The views of a scene show one set of named points, each view turned or mirrored, and shifted as a whole, with a little noise and some points left out.

Scene 1
View 1
Gadu: | -13 |   5 |   0 |  -1 |  -7 |  26 |  -9 | -21 | -23 |   7 |  14 | -42 | -12 |  10 |  21 |  14 | -15 |   0 |   5 |  18 |  15 |   9 |
rav: | -12 |   2 |  -6 |   1 |  -9 |   4 |  -7 |  -7 |   4 |   5 |  10 | -29 |  -9 |   5 |  28 |  23 | -22 |   0 |  -2 |  11 |  11 |   6 |
mosog: |  -8 |  -9 |   3 |  13 |   6 | -10 |  -8 |   5 |  -5 |  19 |   0 | -22 | -14 |  13 |  14 |  23 | -24 |  -7 | -15 |  -3 |   2 | -10 |
Tupa: | -11 |   6 | -12 |  -2 | -13 |  -5 |  -7 |  -6 |  22 |  -2 |  12 | -21 |  -6 |  -1 |  36 |  28 | -26 |   5 |   0 |   9 |  10 |  13 |
mer: | -13 | -15 |  -1 |  16 |   2 | -22 |   1 |  19 |   6 |  21 |  -3 | -23 |  -9 |  10 |  15 |  28 | -26 | -12 | -21 |  -3 |   4 | -18 |
Litaz: | -17 |   0 | -18 |   2 | -17 | -22 |   3 |  12 |  38 |   0 |   7 | -20 |   0 |  -4 |  38 |  35 | -29 |  -1 |  -8 |   9 |  11 |   5 |
tiv: | -15 |  -9 |  -3 |  11 |  -2 |  -9 |   0 |  10 |  -1 |  18 |   1 | -29 |  -8 |   9 |  18 |  25 | -22 |  -9 | -14 |   5 |   8 | -12 |
visif: | -21 |  -6 |  -5 |   3 | -12 |  10 |   5 |   0 | -14 |  14 |   8 | -45 |  -5 |   6 |  20 |  20 | -16 | -10 |  -7 |  20 |  19 |  -6 |
vilu: | -13 | -13 |   3 |  13 |   3 |  -6 |  -1 |   8 | -13 |  22 |  -1 | -31 | -11 |  13 |  11 |  21 | -21 | -11 | -15 |   3 |   7 | -16 |
Kibi: | -29 | -14 | -12 |   8 | -17 | -12 |  17 |  23 |   4 |  17 |   1 | -43 |   3 |   2 |  21 |  28 | -19 | -18 | -17 |  19 |  20 | -19 |
pizu: | -25 | -18 |  -1 |  13 |  -5 |  -2 |  11 |  17 | -19 |  27 |  -2 | -46 |  -4 |  11 |   8 |  21 | -16 | -21 | -19 |  14 |  16 | -25 |
Nev: |  -8 | -20 |   4 |  22 |  12 | -29 |  -2 |  24 |   0 |  29 |  -9 | -17 | -13 |  15 |   8 |  27 | -27 | -14 | -27 | -12 |  -3 | -26 |
Miz: |  -5 |   8 |  -6 |   0 |  -6 |   0 | -15 | -13 |  15 |  -1 |  12 | -18 | -12 |   4 |  33 |  25 | -26 |   8 |   2 |   4 |   5 |  15 |
nuluv: |  -2 |  -4 |  19 |   8 |  15 |  33 | -21 | -26 | -55 |  23 |   7 | -39 | -26 |  25 |   2 |   6 | -13 |  -5 |  -2 |   3 |   4 |  -4 |
zotu: |  -3 |   2 |   1 |   5 |   3 |   3 | -16 | -11 |  -1 |   8 |   7 | -21 | -17 |  11 |  23 |  21 | -25 |   3 |  -3 |   0 |   3 |   5 |
bezi: |   1 |   0 |   6 |   8 |   9 |   0 | -21 | -11 |  -6 |  12 |   5 | -16 | -20 |  14 |  18 |  20 | -25 |   2 |  -6 |  -7 |  -2 |   3 |
fadi: |   7 |  -7 |   8 |  18 |  20 | -24 | -23 |   3 |   9 |  18 |  -3 |   1 | -22 |  16 |  15 |  26 | -32 |   1 | -16 | -23 | -13 |  -6 |
Viz: | -17 | -14 |  -9 |  14 |  -4 | -32 |   5 |  26 |  23 |  16 |  -3 | -18 |  -3 |   4 |  23 |  33 | -29 | -11 | -21 |   0 |   5 | -17 |
View 2
Tupa: | -16 |  16 | -14 |  39 |  11 |   7 |   0 |   9 |   7 |  12 | -15 |   1 |   0 | -26 |  -4 | -30 |   1 |  -5 |  -1 |  -6 | -19 |  16 |
Nev: |  -9 |   4 |   3 | -14 |  -2 |   2 |  -9 |  -8 | -15 |   1 |   8 |  -9 |  -5 | -12 |  23 |   3 |  22 |  21 |  17 |  21 | -25 |  -9 |
pizu: | -18 |  -6 |  13 |   7 | -10 |   0 | -22 | -12 |  10 |  21 | -18 |   5 |  21 |  -7 |  20 |  13 |  23 |  -1 |  28 |  17 | -26 |   0 |
Litaz: |  -7 |  19 | -11 |  28 |   9 |  10 |  12 |  13 |  11 |  14 | -18 |  -4 |   3 | -40 |  -9 | -27 |   4 |  13 |   7 |  10 | -25 |   9 |
mer: | -12 |   5 |   1 |   1 |  -1 |   2 |  -9 |  -5 |  -4 |   8 |  -3 |  -4 |   1 | -16 |  15 |  -2 |  18 |  11 |  16 |  15 | -25 |  -2 |
zotu: | -24 |   8 | -10 |  26 |   7 |   2 | -16 |  -3 |  -7 |   6 |  -3 |   2 |  -7 |  -6 |  12 | -19 |   6 | -13 |  -3 | -10 | -15 |  13 |
rav: | -22 |   8 |  -8 |  34 |   6 |   4 | -10 |   1 |   6 |  15 | -15 |   5 |   4 | -15 |   5 | -20 |   6 | -12 |   3 |  -6 | -19 |  14 |
tiv: | -16 |   5 |   1 |  13 |   0 |   2 | -11 |  -4 |   2 |  12 |  -9 |   0 |   6 | -14 |  13 |  -5 |  15 |   2 |  14 |   9 | -23 |   3 |
Gadu: | -33 |   0 |  -4 |  44 |   1 |  -1 | -28 |  -7 |   8 |  19 | -20 |  14 |  11 |   3 |  13 | -12 |   7 | -33 |   3 | -17 | -14 |  20 |
visif: | -24 |  -2 |   4 |  30 |  -4 |   0 | -20 |  -7 |  14 |  23 | -24 |   9 |  18 |  -9 |  11 |  -2 |  13 | -15 |  16 |   1 | -22 |  11 |
Kibi: | -11 |   2 |   8 |  16 |  -5 |   4 |  -6 |  -2 |  19 |  25 | -26 |   2 |  24 | -26 |   6 |   1 |  17 |   8 |  28 |  21 | -29 |   2 |
mosog: | -17 |   4 |  -2 |   8 |   1 |   1 | -15 |  -7 |  -8 |   6 |   0 |  -1 |  -3 |  -7 |  18 |  -6 |  15 |   1 |   8 |   5 | -21 |   3 |
fadi: | -15 |  13 | -12 |  -2 |   9 |   3 |  -8 |  -4 | -28 | -11 |  20 | -10 | -26 |  -8 |  20 | -18 |  12 |  10 |  -5 |   0 | -17 |   0 |
bezi: | -24 |   8 | -11 |  19 |   6 |   1 | -18 |  -5 | -14 |   0 |   5 |   1 | -12 |  -1 |  18 | -17 |   9 | -12 |  -4 | -10 | -15 |  10 |
View 3
tiv: |   8 | -18 | -20 |   8 |   5 |  -3 |  -7 | -11 | -15 |  -2 | -16 |   2 |  -9 |   3 |   6 |   9 |  -3 |   4 |  -4 |  -8 | -17 |   2 |
nuluv: |  -1 | -58 |  16 |  11 |  18 |   4 | -34 |   2 |   2 |  21 | -13 |  -4 |  31 | -19 |  19 |   6 |   9 |  25 |  10 |  20 |  -5 |   1 |
Tupa: |  29 |  -5 | -35 |  -7 |  21 |  -2 | -10 | -10 | -33 |   4 | -11 |  12 | -17 |   1 |  14 |  15 |  14 |   0 |   4 |  -9 |  13 | -15 |
Gadu: |  22 | -34 | -15 |   5 |  25 |  -4 | -32 | -14 | -22 |  23 | -10 |   5 |  15 |  -7 |  22 |  11 |   4 |   7 |  15 |  16 |   9 |  -4 |
Miz: |  27 | -12 | -26 |  -8 |  22 |   2 | -13 |  -2 | -27 |   3 |  -9 |  10 | -12 |  -6 |  15 |  14 |  22 |   6 |   5 |  -6 |  16 | -19 |
fadi: |   1 | -17 |  -4 |  -6 |   4 |  11 |   4 |  16 |  -2 | -18 | -15 |   1 | -20 | -12 |   1 |   9 |  29 |  20 | -11 | -21 |  -7 | -17 |
vilu: |   2 | -26 | -11 |  11 |   3 |  -1 |  -9 |  -8 |  -9 |   0 | -17 |  -1 |  -3 |   0 |   6 |   7 |  -4 |   8 |  -4 |  -5 | -22 |   5 |
Litaz: |  28 |   7 | -46 |  -5 |  12 |  -5 |   1 | -15 | -36 |  -7 | -13 |  11 | -31 |  10 |   6 |  16 |   6 |  -8 |  -4 | -19 |   1 | -11 |
mosog: |   3 | -22 | -11 |   5 |   4 |   2 |  -5 |  -2 |  -9 |  -5 | -15 |   0 |  -8 |  -3 |   5 |   8 |   6 |  10 |  -6 |  -9 | -16 |  -3 |
pizu: |   1 | -27 | -17 |  21 |   0 |  -8 | -12 | -22 | -12 |   6 | -19 |  -2 |   1 |   9 |   6 |   7 | -23 |   0 |  -3 |   0 | -34 |  17 |
Nev: |  -9 | -18 |  -9 |   9 | -10 |   3 |   8 |   1 |   0 | -18 | -20 |  -4 | -19 |   2 |  -5 |   5 |   0 |  11 | -17 | -22 | -36 |   4 |
bezi: |   8 | -26 |  -6 |  -3 |  13 |   6 | -12 |   7 | -10 |   0 | -12 |   2 |  -4 | -12 |  10 |   9 |  22 |  17 |  -1 |  -6 |   2 | -13 |
mer: |   2 | -14 | -19 |   7 |  -1 |   0 |   2 |  -6 | -10 | -11 | -17 |   1 | -18 |   4 |   0 |   8 |  -2 |   5 | -11 | -17 | -26 |   2 |
visif: |  16 | -25 | -23 |  11 |  14 |  -8 | -21 | -22 | -23 |  15 | -14 |   4 |   5 |   4 |  15 |  10 | -11 |   0 |   6 |   7 | -10 |   6 |
rav: |  23 | -17 | -26 |   0 |  19 |  -2 | -15 | -11 | -26 |   8 | -12 |   8 |  -6 |  -2 |  14 |  13 |   8 |   2 |   5 |  -2 |   6 |  -9 |
Viz: |   7 |  -3 | -29 |   5 |  -3 |  -2 |   8 |  -9 | -17 | -15 | -18 |   3 | -28 |   9 |  -2 |  10 |  -2 |   0 | -13 | -23 | -24 |   0 |
Kibi: |  12 | -10 | -36 |  15 |   2 | -11 |  -7 | -28 | -26 |   3 | -17 |   4 | -12 |  16 |   6 |  10 | -23 | -10 |  -3 |  -6 | -27 |  12 |
zotu: |  15 | -23 | -13 |  -3 |  17 |   4 | -14 |   0 | -16 |   3 | -12 |   5 |  -5 |  -9 |  13 |  12 |  18 |  12 |   3 |  -4 |   5 | -13 |
View 4
fadi: |   4 |  11 |  12 |  10 |  -6 |   1 | -20 |   6 | -21 | -10 |  -2 |   3 |  -8 |   9 |  -2 |   8 | -29 |   2 | -17 |  17 |   9 |  32 |
visif: |  -5 | -10 | -13 | -30 |  -5 |   9 |   5 |  17 |  13 |  -2 | -15 |  13 | -16 |  11 |  22 |  -8 |   1 |  18 |   9 |   3 |  20 | -20 |
nuluv: |  39 |   8 |  20 | -20 | -27 |  27 | -14 |  34 |  12 |   9 | -18 |   6 | -23 |   1 |  43 | -10 |   6 |  22 |  10 |  21 |   9 |  -9 |
tiv: | -10 |  -5 | -12 | -17 |   0 |  -1 |   0 |  10 |   2 |  -4 |  -8 |  11 | -10 |  15 |  10 |   4 | -15 |  13 |  -4 |   6 |  20 |   1 |
Gadu: |   6 |  -3 |   4 | -23 | -13 |  24 |   1 |  18 |   8 | -11 | -16 |   5 | -25 |   2 |  21 | -26 |  13 |  13 |  16 |   3 |  13 | -27 |
pizu: |  -4 | -13 | -25 | -33 |  -2 |  -5 |   5 |  19 |  18 |  12 | -13 |  19 |  -7 |  20 |  27 |  13 | -13 |  23 |  -1 |   8 |  26 |  -7 |
mosog: |   0 |   0 |  -3 | -10 |  -5 |   2 |  -7 |  12 |  -2 |  -3 |  -7 |   9 | -10 |  13 |  11 |   5 | -17 |  11 |  -6 |  12 |  16 |   9 |
Viz: | -25 |  -7 | -21 | -10 |   8 | -13 |   1 |   1 |  -6 |  -7 |  -3 |  13 |  -3 |  20 |  -4 |  14 | -27 |   7 | -14 |   4 |  22 |  15 |
Litaz: | -40 | -10 | -21 | -11 |  12 |  -4 |   7 |  -7 | -11 | -26 |  -4 |   8 | -10 |  14 | -16 |  -9 | -14 |  -1 |  -3 |  -9 |  20 |  -4 |
rav: | -12 |  -3 |  -3 | -14 |  -3 |  12 |   1 |   7 |  -4 | -18 | -10 |   5 | -19 |   7 |   3 | -18 |  -1 |   6 |   6 |   0 |  14 | -12 |
Miz: | -14 |   2 |   6 |  -3 |  -3 |  15 |  -4 |   2 | -14 | -28 |  -7 |  -1 | -21 |   4 |  -7 | -24 |  -1 |  -1 |   4 |  -1 |   9 |  -7 |
Nev: |  -3 |  -1 | -12 |  -8 |  -1 | -13 |  -9 |  10 |  -4 |   7 |  -4 |  14 |   0 |  20 |  10 |  25 | -34 |  13 | -18 |  16 |  20 |  27 |
mer: | -12 |  -4 | -15 | -12 |   2 |  -9 |  -3 |   8 |  -3 |  -2 |  -5 |  14 |  -5 |  18 |   6 |  14 | -25 |  12 | -11 |   9 |  20 |  14 |
vilu: |   0 |  -4 | -10 | -18 |  -5 |   1 |  -3 |  16 |   5 |   4 | -10 |  12 | -10 |  14 |  19 |   8 | -15 |  16 |  -5 |  12 |  18 |   3 |
Kibi: | -27 | -18 | -33 | -31 |   8 |  -9 |  11 |   7 |  12 |  -2 | -10 |  18 |  -7 |  21 |  10 |   6 | -13 |  16 |   0 |  -2 |  28 | -12 |
Tupa: | -25 |  -4 |  -5 |  -8 |   3 |  11 |   2 |  -2 | -11 | -28 |  -7 |   2 | -18 |   6 | -10 | -23 |  -2 |  -1 |   5 |  -6 |  14 | -11 |
zotu: |   1 |   3 |   8 |  -6 |  -8 |  15 |  -8 |  10 |  -8 | -14 |  -8 |   2 | -18 |   5 |   6 | -14 |  -6 |   6 |   1 |   7 |  11 |  -2 |
View 5
fadi: |  -3 |  -7 |   1 |  22 |   5 |  18 | -20 |  -6 |  20 |  16 |  -5 |   1 | -11 |  -4 | -14 |   4 |  13 |   1 |  20 |  23 | -20 | -13 |
bezi: |  -4 |  -7 |  -5 |   1 | -13 |  11 |   0 |  -6 |  11 |   0 |  -9 |   4 |  -2 |  -5 |  -2 |   7 |   3 |  -8 |   5 |  19 | -14 | -12 |
vilu: |   1 |   2 |   6 |  11 |   4 |   5 |   2 |   2 |  16 |   3 |   5 | -11 |  16 | -12 |   5 |  -5 |  -7 |  -2 | -13 |   8 |  -5 |   1 |
Viz: |   7 |  12 |   4 |  38 |  10 |  26 | -16 |  21 |  13 |  11 |  -1 | -19 |   5 | -14 |  -3 |  -8 | -10 |  -1 |  -1 |  -6 | -20 |   2 |
zotu: |  -3 |  -4 |  -8 |   0 | -18 |  14 |   4 |   0 |   6 |  -5 | -12 |   2 |   1 |  -6 |   1 |   6 |  -3 | -11 |   1 |  11 | -16 | -11 |
visif: |   2 |   6 |  -2 |   0 | -14 |   6 |  16 |  11 |   4 | -12 |  -3 | -12 |  21 | -14 |  15 |  -3 | -21 | -12 | -25 |  -4 |  -6 |   3 |
mosog: |   0 |   0 |   2 |  14 |   1 |  11 |  -4 |   2 |  15 |   5 |   0 |  -7 |   8 |  -9 |   0 |  -2 |  -3 |  -3 |  -3 |  11 | -11 |  -3 |
nuluv: | -11 | -17 |   3 | -31 | -15 | -18 |  24 | -28 |  17 | -11 |   4 |   9 |  18 |  -5 |  11 |   7 |   3 |  -8 | -19 |  35 |  10 |  -8 |
pizu: |   4 |   9 |  11 |  13 |   9 |   1 |   9 |   9 |  17 |   0 |  12 | -21 |  29 | -18 |  13 | -12 | -18 |  -2 | -30 |  -1 |   3 |  10 |
Kibi: |   9 |  17 |   3 |  24 |   2 |  16 |   4 |  26 |   7 |  -3 |   2 | -25 |  24 | -19 |  12 | -12 | -26 |  -7 | -25 | -17 | -10 |  11 |
Gadu: |  -4 |  -3 | -10 | -20 | -30 |   2 |  23 |   0 |  -1 | -21 | -11 |   1 |  15 |  -9 |  15 |   7 | -15 | -19 | -20 |   7 |  -6 |  -6 |
Litaz: |   8 |  15 | -13 |  30 | -15 |  37 | -10 |  33 |  -4 |  -3 | -19 | -14 |  -1 | -13 |   1 |  -1 | -20 | -14 |   2 | -19 | -33 |  -3 |
Miz: |  -1 |   0 | -16 |   4 | -29 |  24 |   2 |  11 |  -3 | -10 | -22 |   2 |  -5 |  -6 |   1 |   9 |  -8 | -17 |   6 |   2 | -27 | -12 |
Tupa: |   3 |   6 | -16 |  10 | -27 |  29 |   1 |  21 |  -5 | -11 | -22 |  -4 |  -2 |  -9 |   3 |   5 | -15 | -18 |   1 |  -8 | -28 |  -8 |
tiv: |   3 |   6 |   2 |  16 |   0 |  13 |  -1 |  10 |  11 |   2 |  -1 | -13 |  12 | -13 |   4 |  -5 | -10 |  -6 | -11 |   1 | -11 |   1 |
Nev: |   3 |   4 |  13 |  33 |  23 |  13 | -17 |   3 |  26 |  19 |  11 | -14 |   8 | -12 |  -6 |  -9 |   1 |   7 |   0 |  12 |  -9 |   1 |

In a view up to two points have been moved. Name them for each view, in the order of its rows, or write -.
view 1 => Viz
view 2 => mer
view 3 => fadi
view 4 => visif, Litaz
view 5 => -
